Each row is a point on a landscape with many peaks, with its height.
From any point a climber steps to the highest of the 2 points nearest to it. It stops when none of these is higher. Distance is the straight distance between rows; heights are no part of it.
(56) height 2.24: [ 1.90 -1.73  2.31  2.36 -1.22 -1.09 -0.36  1.17 -1.69 -3.88  0.92 -3.45
 -1.59 -1.28 -0.08  1.36 -1.31 -1.95  2.35 -1.96 -1.55  0.87  3.59  1.54]
(1026) height 5.24: [-0.84 -1.43 -2.24  0.79 -0.60 -2.07  0.34  3.56  1.24 -0.91  2.76  1.92
  2.31 -0.15 -1.45 -0.33  0.21 -0.48  0.56  0.47 -0.28 -1.25  1.46  3.41]
(834) height 0.74: [-0.40 -0.38  0.38 -3.83  1.96  0.98  1.39 -4.38 -1.31  2.70 -2.76  0.32
 -3.33 -1.67  1.28 -0.10  0.33 -2.01 -1.47 -0.51  2.41 -0.31 -1.63 -1.46]
(663) height 2.58: [ 2.13 -2.78  1.28  3.77 -2.15  0.14  0.96  1.16 -1.89 -5.30  1.91 -2.09
 -1.05  1.37 -2.10 -0.15  0.79 -1.28  2.58 -0.47 -0.83  0.63  2.13  0.67]
(68) height 5.90: [ 0.53  2.09 -0.48 -2.48  1.08 -1.52 -1.16  0.17 -1.04  3.13  2.42  1.11
 -2.99 -2.44  2.09  0.74  2.64 -2.60 -1.53 -3.43 -1.10  0.59  0.68  0.91]
(602) height 4.19: [ 0.07 -1.95  0.12  2.44 -0.69  0.63  1.96  1.48 -0.43 -4.20 -1.65  1.69
  1.25  0.86 -1.88 -1.09  2.50 -1.45  2.20  0.30  1.04 -1.46 -0.63  1.19]
(728) height 3.39: [-0.12  0.96 -0.09 -0.55 -2.18  0.91  1.05  0.53 -1.64 -3.86  2.34 -1.06
  0.37  1.01 -1.38  1.75 -1.34  0.80  3.34  0.08  1.44  2.87  0.02  0.39]
(777) height 3.92: [ 1.95  0.24 -0.31 -0.82  1.42 -1.31  1.71 -2.02  1.20  0.81  2.52 -0.03
 -2.69 -2.78  0.00  1.92  2.92 -1.44 -2.66  1.35  1.15 -1.55  0.30 -1.42]
(1019) height 5.08: [-1.25 -2.00  0.53  1.85 -2.59  0.42 -1.31  3.08  0.21 -1.91 -0.86  1.71
  3.74  2.22 -2.70 -1.46 -0.03  0.82 -1.49  1.36 -0.07 -1.96  0.72 -0.22]
(386) height 3.85: [ 0.56 -1.13  2.63  0.19 -0.41 -1.92  0.21 -3.05  1.20  2.73 -1.80 -0.38
 -0.65  0.15 -1.03  1.45  0.33 -2.82 -3.01 -1.85  2.14 -1.00 -1.61 -3.12]
(702) height 2.35: [-0.67 -0.52  0.98 -2.01 -2.45  0.98  0.38 -0.60  1.30 -0.76 -4.66  1.75
  3.74  1.32  1.11 -0.29 -1.63 -0.23 -1.15  3.22  1.07 -0.22 -1.65 -3.20]
(789) height 4.76: [-0.24  0.37 -2.05  0.90  1.00  2.64 -1.78 -1.36 -3.62 -4.24 -0.23  0.08
 -1.56  0.85 -0.23 -1.73 -0.28  1.82  2.93 -0.62  0.58  1.38  0.39 -0.49]
(248) height 3.45: [ 0.98  1.65 -0.49 -0.57  1.11 -1.56  1.03  1.77  1.86  2.75  1.59 -2.08
  0.80 -1.73  2.08  1.69  0.05  2.94 -0.76  0.23 -1.59  0.58  0.69  2.21]
(457) height 5.21: [-0.94 -1.23 -1.45  2.10 -0.52 -0.48 -1.62  2.49  1.35 -2.30  1.38  1.40
  2.18 -1.72 -0.81  0.96 -2.17  2.65  1.36  1.53 -0.50  0.57  2.47  2.09]
(609) height 0.92: [-1.68  0.35 -0.30 -3.41  1.46  1.12  3.42 -2.77 -2.83 -0.26 -2.99  0.90
 -1.79 -0.67  0.45 -0.34  0.00 -0.74 -1.57  1.03  1.41  0.02 -3.16  0.44]
(254) height 3.35: [-1.69  1.96  0.22 -1.10 -0.18  0.72  1.51 -2.62 -0.95  1.04 -2.47  2.01
  0.76 -0.76 -0.53 -1.13 -2.18  1.76  0.46  2.35  1.53  1.41 -2.90 -2.46]
(1044) height 3.71: [ 0.14 -0.73  0.98  0.60  1.84 -2.37  0.69  1.46  2.23  0.52  0.42 -3.69
 -0.30 -3.57  1.71  1.95  0.46  2.18 -1.93 -2.67 -2.52 -1.28  2.30  2.45]
(308) height 4.33: [ 0.04 -0.54 -1.88 -0.89  1.07  3.21 -1.33 -2.57 -2.03 -1.58 -0.78 -0.80
 -0.79  0.41  0.27 -2.33  0.66  3.97  0.33 -0.13 -0.23  0.27  0.90  0.25]
(436) height 5.11: [-1.78 -0.05 -0.69 -0.77 -0.58 -1.87  0.78  1.89 -0.23  3.27  0.03 -0.71
  3.00  1.35  0.30 -0.36  0.59 -2.24 -2.35  1.41 -1.27 -1.37 -1.36  3.42]
(981) height 1.18: [ 0.65  1.52  1.65 -0.61 -0.98  1.23  1.82 -0.95 -2.00 -0.81 -0.53  3.37
 -0.01  0.55 -1.71  0.14  1.14 -1.91  0.26  0.01  3.72  1.03 -3.97 -1.66]
(753) height 4.43: [ 1.70 -0.30  2.09  0.29 -1.17  0.57 -1.37 -2.98 -2.08  2.48 -1.83  0.33
 -1.89  1.54  0.96 -0.09  1.89 -2.96 -1.05 -2.40  1.22 -1.29 -1.29 -2.25]
(407) height 4.98: [ 0.02  2.13 -0.71 -1.91  0.35  0.62 -3.19 -1.13 -2.78 -0.64  2.79 -1.50
 -0.96  0.83 -2.12  2.58 -3.07  0.38  4.95 -4.32 -1.13  1.85  0.89 -0.09]
(1229) height 5.28: [-0.77  1.43  0.73 -1.00  1.28 -2.41 -4.17 -1.06  0.08  4.24  0.29  0.96
 -1.13 -0.80  2.25  0.13  1.86 -4.33 -1.99 -4.12 -2.70 -0.42  0.61 -0.30]
(944) height 1.12: [-0.83 -0.95  0.52 -1.07  1.94  2.75  3.26 -1.09 -1.59 -1.61 -4.38 -1.63
 -1.46 -0.45  0.40  0.02  1.79  0.75 -1.16 -0.11  0.78 -0.30 -1.09  0.27]
(198) height 1.39: [-0.28 -0.12  1.61 -1.63  0.00  1.82  4.25  0.23  0.20 -1.37 -0.08  1.19
 -0.22  0.07 -0.94  0.41  0.89 -1.22 -0.61  2.10  4.96  1.23 -2.63 -0.19]
(622) height 6.06: [ 0.04  0.51  3.33  1.21  2.48  3.47 -1.07 -0.83 -0.38  2.70 -4.98  2.40
 -0.62 -1.29  2.23  1.48  3.35 -2.14 -0.42 -3.15  0.13 -0.19  0.49 -1.48]
(335) height 2.57: [ 2.28  1.83  1.00  0.82 -0.46 -0.32 -3.36 -0.76 -1.96  0.66  2.74  2.45
 -0.57  2.46 -1.46  0.08  0.17  2.27  1.66 -4.24  0.62 -0.21 -1.39 -1.99]
(485) height 4.35: [ 0.09  0.93 -0.79  1.17  1.37 -2.55 -2.31 -0.15  1.12  0.66  1.59  0.04
  3.10  0.01  0.20  0.26  0.37  1.57 -1.89 -2.20 -2.80 -2.08  2.30  3.43]
(1179) height 6.39: [ 1.26 -0.16 -0.69 -1.83  1.34 -3.32 -1.36 -4.56  0.96  2.19  0.15  0.80
 -2.15 -1.09  0.22 -0.97 -0.78 -1.49 -0.79  1.24 -1.47 -0.70 -1.03 -1.66]
(631) height 1.76: [-0.69 -0.64 -1.21 -0.19  0.78  0.43 -2.02 -1.86 -1.24 -2.57  1.99 -1.11
 -2.98 -2.31  0.62  1.62  0.71  1.63  0.69 -2.63 -1.62  1.42  3.65  1.69]
(69) height 1.50: [ 0.92 -0.33 -0.40  2.87  1.06  5.65 -1.23 -0.63 -1.32 -3.01 -2.49 -1.10
 -0.74 -0.12  1.00  0.82  4.09  1.07  1.98 -1.75  0.77  1.51  0.39 -2.85]
(328) height 3.32: [ 0.03 -3.02 -1.90 -2.04  0.93 -2.99  1.73 -3.83  3.36  3.16 -1.54 -1.98
 -1.13  0.33  2.27 -0.59 -3.69 -0.54 -0.43  1.07  1.07 -0.83 -3.39 -3.81]
(552) height 3.91: [ 1.07  1.92 -1.32 -2.39  0.05  0.94  0.27 -1.39 -2.59 -1.08  1.59  0.63
 -0.10  0.11  0.11 -2.29 -1.87  4.44  0.78  1.43  1.39  1.91 -0.33 -0.41]
(627) height 2.96: [-0.05 -0.34  1.22  0.66 -2.26 -0.05  1.16 -0.53 -0.48 -4.51  1.10 -3.54
  0.46 -0.76 -0.41  4.49 -0.80  0.35  1.57 -0.33  2.60  1.63  0.37  1.35]
(1168) height 2.32: [ 2.45  1.50  0.90  0.74 -2.19  0.01 -3.69 -0.44 -1.53  0.04  3.78 -1.46
 -1.05  1.50 -0.95  1.02  2.14  1.34 -0.18 -3.61  0.83 -1.09  0.59 -0.88]
(784) height 2.31: [-1.19 -0.11 -1.78 -3.59 -1.87  0.70  0.18  2.64 -1.40  0.63  0.24 -0.63
  3.32 -0.18 -0.12  0.51 -1.57  1.75 -1.07  4.38  0.66  0.34  0.77 -0.72]
(942) height 4.67: [-0.69  1.84 -0.75 -0.59 -1.57 -0.09  1.55  5.81 -0.99  1.25 -0.38 -0.07
  2.01  0.32  0.98 -0.39 -2.02 -0.71  2.69  0.29 -0.32  2.36  0.77  3.46]
(1165) height 3.60: [-0.77  0.05  2.30  0.27 -1.87 -0.47  3.06  4.56  0.06  1.47 -3.81 -2.44
  2.34  1.40  1.01 -0.20  0.85 -0.87  0.13 -0.33 -0.12  1.74 -0.91  1.96]
(1035) height 7.13: [ 0.99  0.31 -2.30 -1.30  2.56 -4.41 -1.46 -3.85  2.94  3.79 -0.24  1.68
 -0.57  0.10  2.69 -1.37 -2.38 -2.57  0.09  1.11 -3.35 -1.13  0.32 -1.22]
(656) height 2.10: [ 2.93  0.46  2.15  2.00 -1.01 -1.05 -3.32 -0.15  0.78  2.44  3.35 -0.20
 -2.30  1.04 -0.73  0.61  3.01 -0.58 -2.42 -3.20  0.31 -0.62  0.41 -3.43]
(1085) height 3.47: [ 0.75 -1.29  0.45  0.37  0.59  1.09 -4.16 -1.59 -0.63  2.69  3.29  1.81
 -3.61 -1.26 -0.01 -2.14  2.64  0.16 -1.16 -1.24 -1.10  0.27  2.16 -2.44]
(96) height 3.53: [-0.17 -1.88  0.14 -0.89  2.75 -0.25  0.15 -3.24  3.99  2.38 -1.87 -1.81
 -3.17 -0.03  1.55 -0.95 -2.89  0.30 -0.69  2.26  0.17 -1.29  0.23 -3.39]
(982) height 3.25: [-0.90  0.11  2.21  0.40 -0.20 -0.43 -1.00 -1.46  1.69  2.14 -1.80 -0.62
  0.86 -0.18  0.87 -1.26 -2.18  0.91 -0.71  1.56 -0.92 -0.89  0.93 -1.19]
(214) height 5.37: [ 0.36 -2.85  0.51  1.86 -0.54 -0.50  3.85  5.76 -0.75 -1.55  0.84 -1.64
 -0.29 -0.47 -0.29 -1.70 -1.79 -0.21  1.66  1.41  0.36  1.31  1.07  1.88]
(123) height 2.75: [-0.88  0.84  0.25 -1.68 -1.33 -0.44  1.06  2.12  1.31  2.46 -1.06  2.32
  1.62 -0.14 -0.03  0.05 -1.63  0.53 -0.40  5.89  1.27  0.48  0.36 -3.02]
(576) height 1.99: [-1.70  0.24 -1.54 -2.92 -2.28  1.09  0.13  2.36 -1.24 -1.30 -0.53  1.56
  3.56 -0.06  0.15 -0.21 -1.24  2.96  0.96  1.27  0.46  1.73 -0.27  1.35]
(782) height 4.47: [ 0.81 -0.40 -0.50 -1.33  0.55 -3.18  1.84 -2.18  0.95 -0.31  2.16  1.29
 -0.14 -2.37 -1.61  0.63  1.07 -1.10 -2.61  2.34  1.85 -2.82 -2.12 -0.74]
(720) height 3.23: [ 0.89  1.43  0.31 -0.20 -1.28 -1.70 -0.45 -0.42  1.41  3.19 -0.66 -1.62
  2.96 -0.59  0.89  0.82 -1.42  2.32 -1.28  1.06 -0.87 -0.86 -0.19  1.14]
(1036) height 0.57: [-1.70 -2.97  0.25 -4.10  2.04  0.32 -0.48 -3.48 -0.29  2.59 -2.86 -1.25
 -3.46  0.20  1.14 -0.71  0.26 -4.23 -2.56 -0.15 -0.47 -1.60 -1.01 -1.50]
(1012) height 1.67: [-1.61  1.04  0.26 -3.01 -1.24  1.32  2.57  0.99 -1.05 -3.44 -1.72  0.37
  1.79 -0.89 -0.51  1.24 -0.67  1.42  0.15  1.37  2.84  0.77 -1.36 -0.88]
(781) height 3.82: [ 1.08 -1.33 -0.25  1.94 -0.31 -0.19 -0.60  2.15 -0.88 -2.53  3.61 -0.94
 -0.56  1.85 -2.31  0.92 -3.53  0.14  3.52  0.42 -0.79  3.38  1.76  1.64]
(1060) height 2.05: [-2.72 -1.44 -0.01 -3.20 -1.39 -0.77 -0.26  0.05  0.69  0.70 -2.60 -1.11
  2.56  1.73  0.68  0.39 -1.64 -0.32 -1.54  2.08  0.10 -0.92 -2.75 -1.47]
(920) height 3.51: [ 0.82  2.17 -0.73  0.24  1.80 -1.09  2.55 -0.17  1.84 -0.97  5.76  1.00
 -1.91 -2.22 -0.85  1.52  1.36 -0.34 -0.73  0.93  1.43  1.13 -0.13  0.10]
(240) height 0.98: [ 1.23  0.82  0.67  1.76 -1.82  0.98 -0.62 -0.94 -0.86 -0.94 -0.12  3.33
  0.96  2.67 -1.64 -1.07  2.49 -1.87 -1.31  0.05  2.74 -0.30 -1.85 -1.37]
(363) height 4.02: [-1.12 -1.01 -0.05  2.11  1.10 -2.59 -1.10  0.67  2.96  0.55 -1.01 -2.28
  1.69 -1.34  0.22  0.84  1.05 -0.22 -2.24 -1.63 -4.32 -2.35  1.60  2.64]
(318) height 5.35: [-1.19  1.50  1.29  1.28  3.27  2.34  0.82 -1.93  0.77 -0.84 -3.76  2.23
 -0.60 -1.93  0.51  0.92  1.57 -1.43  0.75 -4.15 -0.44 -0.27  1.54 -0.12]
(1045) height 4.81: [ 0.09 -0.09 -0.07  1.94 -2.57 -1.68  1.59  5.78  0.77  0.76  3.51 -1.56
  1.31  0.36 -0.21  0.21 -2.21 -0.81  2.04  0.91  0.67  3.13  0.90  1.95]
(998) height 4.42: [ 0.90 -0.25  1.13  1.71 -4.00  1.35 -0.89  4.05  1.13 -0.49 -0.91  1.82
  5.15  2.30 -1.39 -0.36  0.48 -0.81 -0.77  0.85  0.79  1.14  0.05 -0.44]
(896) height 2.99: [ 0.20 -1.59 -0.38  3.33 -1.26  0.13 -0.64 -0.45 -0.17 -3.78  2.34 -1.85
 -2.23  0.12 -2.37 -0.44  0.82  1.52 -0.10 -0.28 -0.20 -0.48  2.63  1.30]
(614) height 5.26: [-1.26 -1.71 -2.46 -0.80 -2.47  0.14  0.07  6.70 -1.79  1.47  1.18 -0.86
  4.03  0.36  0.62  0.04 -1.24 -1.24  0.08  0.72 -0.32  0.29 -0.05  3.42]
(1133) height 2.56: [ 0.07  1.17  0.22 -0.42 -0.72 -1.39  0.19 -0.65 -0.76 -3.36  1.80 -3.69
 -0.11 -1.06  0.17  3.67  1.00  1.29 -1.93 -2.01  0.41 -0.10  0.67  1.80]
(364) height 2.71: [-0.26 -1.48  1.69 -1.52 -1.56  0.28  1.43 -2.23  2.96 -0.07 -2.68  2.57
  2.67 -0.02 -0.35  0.34 -2.25 -2.53 -0.73  3.18  3.05 -0.69 -1.44 -5.34]
(10) height 3.38: [-0.07 -1.57  0.28  1.92 -1.16  0.29 -0.62 -1.74  0.98 -2.24  0.36 -0.60
  0.62 -0.22 -0.75 -0.28  0.52  2.55 -0.85  1.36 -0.85 -2.71  1.50  2.30]
(945) height 2.01: [-0.48 -1.76  0.93  0.93 -0.07  1.65  1.09 -0.89  0.23 -0.68 -0.46 -4.45
 -0.86 -1.96  0.20  1.87  1.69  4.17 -3.11 -0.46  1.25 -0.83  1.93 -0.32]
(1042) height 3.89: [-0.46 -1.63  0.35  0.54  0.25  2.87 -1.48 -1.31 -1.36  0.42 -0.35  0.75
 -3.15  0.54 -0.64 -2.14  2.17  1.77 -0.29 -0.69 -1.19  0.61  2.87 -1.09]
(37) height 1.32: [-0.34 -0.39 -0.89  0.95  1.46  4.76  0.97 -2.08 -0.86 -2.19 -4.38 -0.87
 -0.72  0.25  0.80  1.12  4.83 -0.30 -0.57 -0.69  1.13  0.50 -1.44 -1.57]
(726) height 4.79: [ 0.24  1.73 -0.85  0.05  1.21 -2.61 -3.71 -0.78  2.35  2.14  1.48  1.70
 -0.49 -0.56  1.25  0.35  0.63 -0.98 -2.81 -3.09 -3.73 -2.65  1.42  0.18]
(527) height 5.93: [ 1.02  3.17 -1.80 -1.99 -0.16 -1.07 -0.93  1.58 -1.86  3.18  4.11 -2.70
 -1.35  1.12  1.26  0.58  1.08 -0.33  0.44 -1.92 -0.02  1.44 -0.40  2.46]
(687) height 3.66: [-0.58  2.20  1.16  0.31  1.15  1.19  1.49 -0.83  1.27 -0.36 -0.90  2.04
  0.55 -1.69  0.13 -1.96 -2.59  2.82  1.09  3.59  0.81  1.96  0.35 -3.31]
(284) height 4.77: [-0.41 -2.49  1.28  1.88  1.49  0.92  3.99  3.41 -0.84 -2.35 -3.62 -2.95
 -1.40 -0.71 -0.86 -2.34  0.18  0.22  0.86  1.08 -1.12  0.75  0.67  0.90]
(229) height 6.48: [-1.36  0.56 -0.91 -1.62  0.41 -4.54 -1.28 -2.62  3.25  3.12  0.19 -0.16
  0.71  2.52  3.01 -0.73 -3.30 -2.53 -1.06 -0.20 -2.09 -2.96 -0.77 -0.52]
(292) height 3.08: [ 0.16 -0.77 -1.45  1.54  1.43 -1.27 -0.94 -2.13  0.52  0.38  0.12  2.62
  0.30  1.60 -1.47 -2.92 -0.77  0.62 -0.92  3.53 -2.07 -1.69  0.09 -0.60]
(447) height 3.28: [ 1.09  1.60  0.40 -0.27  0.52 -1.07  3.37  1.01  3.47  2.25  3.96  0.51
  0.03 -1.37  0.36 -0.16  0.15 -0.96 -0.26  2.69 -0.08  0.87 -0.37  0.06]
(630) height 3.09: [ 0.35  0.61 -1.21  2.33 -0.39  0.97 -1.34  2.18 -1.33  2.18 -0.47 -2.26
  0.81  0.29  0.66 -0.75 -2.09  2.40  0.92 -3.44 -1.17  1.44  0.87  3.29]
(169) height 3.75: [-1.46 -1.12  0.25 -0.23  3.39  0.36  2.53 -0.56  4.06  1.71 -1.92 -3.03
 -2.26  0.18 -1.05 -1.65 -0.51  1.74 -1.52  3.19 -1.31 -0.10  0.51 -1.07]
(1000) height 3.37: [ 2.40  0.85  0.85  0.95 -2.10 -2.73 -0.82 -3.77  0.23  1.76  1.05 -0.05
  0.88  0.03 -0.53  2.42  1.19 -0.71 -2.18 -0.92  0.91 -1.23 -2.31 -1.47]
(798) height 3.06: [ 1.06  1.57  0.04 -1.92  0.85 -1.55  1.47  1.45  3.63  3.81  1.63  2.84
  2.22 -1.68  1.42  0.12 -1.41 -0.57  1.17  4.35  0.21  1.19 -0.01 -2.50]
(930) height 1.90: [ 2.58  0.77  3.25  0.89 -1.08  2.71 -0.64 -0.28  0.19  1.60  1.19 -0.70
 -3.00  0.80 -0.93 -1.01  3.50 -0.84 -1.09 -1.84  0.64  1.18  0.90 -2.96]
(194) height 5.16: [ 0.72 -1.14  1.92 -1.44  1.07  3.24 -1.17 -2.01 -2.06  1.14 -3.71  0.70
 -0.86  0.39  1.63  1.29  3.32 -5.01 -1.22 -3.24  1.64 -0.74 -0.99 -1.35]
(849) height 6.71: [-0.42  0.84 -0.50 -1.85  0.08 -1.43  0.66  0.46 -0.54  3.38  1.67 -1.67
 -2.50  0.46  1.45 -0.79  1.95 -2.26 -2.69 -1.55 -1.02  0.27  1.12  2.62]
(1155) height 4.00: [ 0.92  2.56  0.76  0.23  2.28  0.43 -0.04 -0.79  0.09 -2.11  1.41  3.54
 -0.39 -1.15 -1.51 -0.21 -0.83  1.90  3.20  0.85  1.49  0.53 -0.11 -2.22]
(770) height 2.98: [ 0.30 -0.49  0.83  1.07 -0.66 -0.58 -0.98 -1.66  2.31  1.22 -0.33  0.22
 -1.19  3.06 -0.74 -2.13 -0.22 -0.79 -1.71  1.64 -1.56 -1.86  1.22 -1.53]
(1170) height 3.40: [-0.25  0.39 -3.54 -1.67  1.35  0.31 -1.19 -0.11  0.27  1.44  2.73  2.52
  1.71 -0.27 -0.63 -1.93 -1.67  1.22 -0.33  3.42 -0.85 -1.08 -0.78  1.24]
(570) height 1.92: [-1.83 -0.64 -0.84 -4.34 -2.24 -1.72  0.53  1.96  0.99  0.21 -2.00 -1.35
  4.37 -1.97  1.21  1.95 -1.34  3.00 -1.96  3.73 -0.08 -1.37 -2.25 -1.13]
(674) height 5.85: [-1.07  0.06  2.13  0.10  0.03 -0.97  2.37  0.87  2.26  2.23 -1.00 -1.37
 -1.45  1.51  0.67  0.37  1.37 -2.74 -2.18 -0.09 -0.45  0.05 -0.10  0.98]
(88) height 5.34: [ 0.66 -0.98 -1.09 -0.79  0.33 -1.77  0.80 -5.35 -0.62  0.11 -1.06  1.83
 -1.64 -0.56 -0.85  0.42  0.35 -2.29 -2.15  2.02  1.13 -1.81 -2.58 -1.70]
(890) height 1.70: [ 2.36 -0.48  1.80  2.86  0.19  4.23  0.54 -1.52  0.44 -2.53 -0.79  0.50
 -2.10  0.31 -1.45 -0.67  3.78 -0.91  0.13 -1.87  2.46  0.80  0.89 -3.67]
(349) height 4.34: [-0.32 -3.23  1.71  2.24  0.25 -0.21  3.00  4.95  3.21 -0.29 -3.12 -3.34
  0.66 -0.08 -1.14 -0.89 -0.57  0.69  0.37  2.20 -1.28 -0.79 -0.51  1.10]
(1173) height 5.01: [-1.25 -1.11  2.26  0.55 -1.00  0.21  2.97  0.62  0.58 -1.00 -2.85  0.79
  0.35  1.52 -0.91 -0.29  1.89 -2.08 -1.22  0.73  0.27 -2.47 -1.14  0.58]
(650) height 1.98: [-0.07 -2.64  0.10 -0.09  0.89 -0.75 -2.21  0.51 -1.40 -2.40  1.92 -3.72
 -3.14 -1.91  0.04  0.74 -2.96  0.48  2.30 -1.72 -2.91  1.98  4.38  1.46]
(660) height 4.85: [-0.03  3.86 -0.11  2.36  2.59  2.32 -1.99 -0.16  0.79 -2.07 -3.54  3.10
  0.02 -0.67  0.78  0.72  2.29 -0.88  3.86 -4.45 -0.07 -0.43 -0.68 -2.23]
(474) height 0.40: [-0.64 -4.47  0.46 -2.49  2.98  0.69 -0.13 -1.56  1.26  2.06 -0.12 -1.29
 -4.39 -1.00  0.83  0.67  1.92 -2.65 -3.06  1.13  1.44 -0.86  0.61 -2.33]
(14) height 3.03: [ 1.94  2.20 -0.51  0.83  0.12 -1.91 -0.66 -0.93 -0.65  1.37  3.10  1.77
 -0.26 -0.61 -0.46  0.59  0.19 -0.41 -1.16 -1.02 -0.39 -1.19 -0.99  0.68]
(63) height 5.80: [-1.33  0.50 -2.76 -1.67 -0.25 -2.52 -1.65 -1.39  0.48  3.86  0.44  0.62
  1.83  2.64  1.00 -1.67 -1.17 -1.17 -0.38  1.52 -2.27 -2.32 -2.24  1.57]
(621) height 4.01: [-1.69 -2.48  2.20 -0.01  3.03  0.78  1.65  2.04  3.49 -0.13 -4.51 -2.92
 -1.24 -0.92 -1.60  0.24 -0.64  0.43 -1.68  1.99 -1.32 -1.36  0.44  0.83]
(866) height 3.07: [ 0.28 -1.49  0.16 -1.51 -0.17 -2.73  2.03 -2.37  3.47  2.10 -2.55  1.06
 -0.05  0.09  1.01  0.65 -4.37 -3.00 -0.40  2.23  2.72 -0.83 -2.55 -4.21]
(373) height 3.90: [-0.13  1.00  0.66  1.97  0.10  2.11 -0.03  1.61  0.62 -3.67 -1.60  4.14
  1.96  1.06 -0.03  0.71  2.23 -1.50  2.83  0.61  1.76  0.80 -0.65 -0.77]
(801) height 3.30: [-0.17 -0.14  0.82  1.35 -3.11 -1.08 -0.08  3.27 -1.71  1.61 -1.17 -3.12
  3.30  0.95  1.99 -0.43 -0.21  1.11  0.69 -2.31 -0.50  1.26 -0.55  3.27]
(298) height 3.87: [-1.44 -0.16 -0.60  1.78 -1.43 -0.77 -1.67 -1.19 -1.59 -2.13  0.10  0.43
  2.72  0.10 -0.55  0.66  0.11  2.14 -0.23 -2.55 -0.88 -1.85  1.24  3.54]
(1016) height 2.80: [ 1.04  2.15 -0.89  0.91  0.86 -0.43 -3.00 -0.51 -0.57  0.09  2.53  2.51
 -2.09  1.02 -1.33 -1.82  0.71  0.62  0.99 -1.74 -1.14 -0.82 -0.26 -0.46]
(604) height 2.27: [ 1.93 -0.29  0.08 -0.62 -0.94 -0.81 -0.20 -1.70 -0.65 -1.22  1.34 -4.18
  0.94 -2.60  1.68  2.83  0.38  4.97 -1.71 -0.62  0.56 -0.75  1.68  0.65]
(923) height 4.39: [-0.49  3.17  0.23  1.34  0.79  1.44 -0.18 -0.45 -0.50 -3.19 -0.14  3.35
 -1.29  0.00 -0.86  1.30  1.05 -0.14  4.66 -1.43  0.54  0.76 -0.49 -0.39]
(749) height 5.46: [ 0.20  2.98 -0.54 -1.30  0.48  0.20 -2.52  0.99 -2.20  0.63  2.23 -1.03
 -2.14  0.10  1.08  1.07 -0.65  0.09  1.76 -4.37 -0.54  2.28  1.04  0.64]
(736) height 4.80: [-1.68  0.34 -0.84  1.22  1.19  0.25  2.58  2.27 -2.54 -3.32 -1.23  2.60
 -0.40 -0.38 -0.36 -1.81 -1.20 -2.06  4.62  0.71 -0.54  1.44 -0.62  3.77]
(418) height 6.02: [-0.31 -2.90 -2.63  0.63 -1.16 -1.48 -0.05  5.38  0.37 -0.41  2.98 -2.02
  3.14 -1.18 -0.17  0.43 -2.08 -0.15  0.61  1.45 -1.81 -1.67  0.56  3.90]
(735) height 3.65: [-0.23  2.56 -2.88 -1.41  0.37  1.09 -0.83  0.98 -1.60  1.60  3.52  0.33
  0.87  0.05  0.50 -1.57 -3.05  2.99  1.19  1.33 -0.46  1.93 -1.15  0.64]
(477) height 3.94: [ 0.02  1.31  2.26  1.11 -3.15  1.40  2.47  3.31  0.07  1.56 -0.03 -0.24
  2.18  2.69  0.14 -1.44  1.24  0.13 -0.67 -0.02  1.20  1.53 -1.33  0.09]
(983) height 5.38: [-1.00  0.44 -1.54  0.26  0.70  1.90  1.58  0.09 -2.86 -2.58 -2.04  2.83
 -1.01  0.95  0.34 -3.32  0.63  0.20  2.94  0.17 -0.25  0.69 -0.69  1.39]
(833) height 6.10: [-0.08 -2.47 -1.17  3.17 -2.60  1.95 -1.80  1.99 -0.93 -3.91  0.41  2.78
  2.83  0.92 -1.82 -0.07 -1.45  1.88  1.05  0.82  0.19 -0.17  1.46  0.95]
(1048) height 4.18: [-1.07  0.04 -3.34  1.63  1.23 -0.48 -0.83  0.41 -1.80 -2.00  3.18 -0.05
 -2.17  0.61 -0.86 -0.08 -2.73  0.67  2.47 -0.73 -1.86  1.39  1.72  3.63]
(885) height 2.91: [-0.63  1.92 -2.21  0.16  1.03 -1.02 -1.81  1.67 -2.34  1.45 -1.47  0.46
  0.89 -0.91  2.19 -0.34 -2.20  1.84  2.15 -2.18 -2.20 -0.26  1.09  4.68]
(878) height 4.55: [-0.58  1.32 -2.20 -1.07  1.58  1.38 -2.79 -1.18 -2.95 -2.68  3.97  0.22
 -1.75  0.69 -2.40  0.70 -2.94  1.22  4.27 -0.69 -1.18  2.33 -0.10  1.47]
(1228) height 0.81: [ 1.11  1.50 -0.34  0.89 -1.21  2.95 -1.20 -1.45 -1.25 -2.35 -0.59  1.43
  1.60  2.87 -0.51 -1.91  2.90  0.99  1.51 -0.31  1.75  0.82 -3.48 -2.60]

Call two points neighbours if one is among the 2 nearest of the other. Go from one point of each pair to the other, from neighbour to neighbour, staying as high as possible. Name the lowest point that can't be avoided.
(485), (923) | (373)
(418), (214) | (942)
(923), (982) | (720)
(418), (833) | (457)
(849), (1035) | (436)
(983), (849) | (602)

Where does a climber stop that starts at each point below?
(834) | (622)
(123) | (1035)
(292) | (983)
(630) | (833)
(650) | (485)
(1060) | (214)
(945) | (849)
(656) | (622)
(604) | (849)
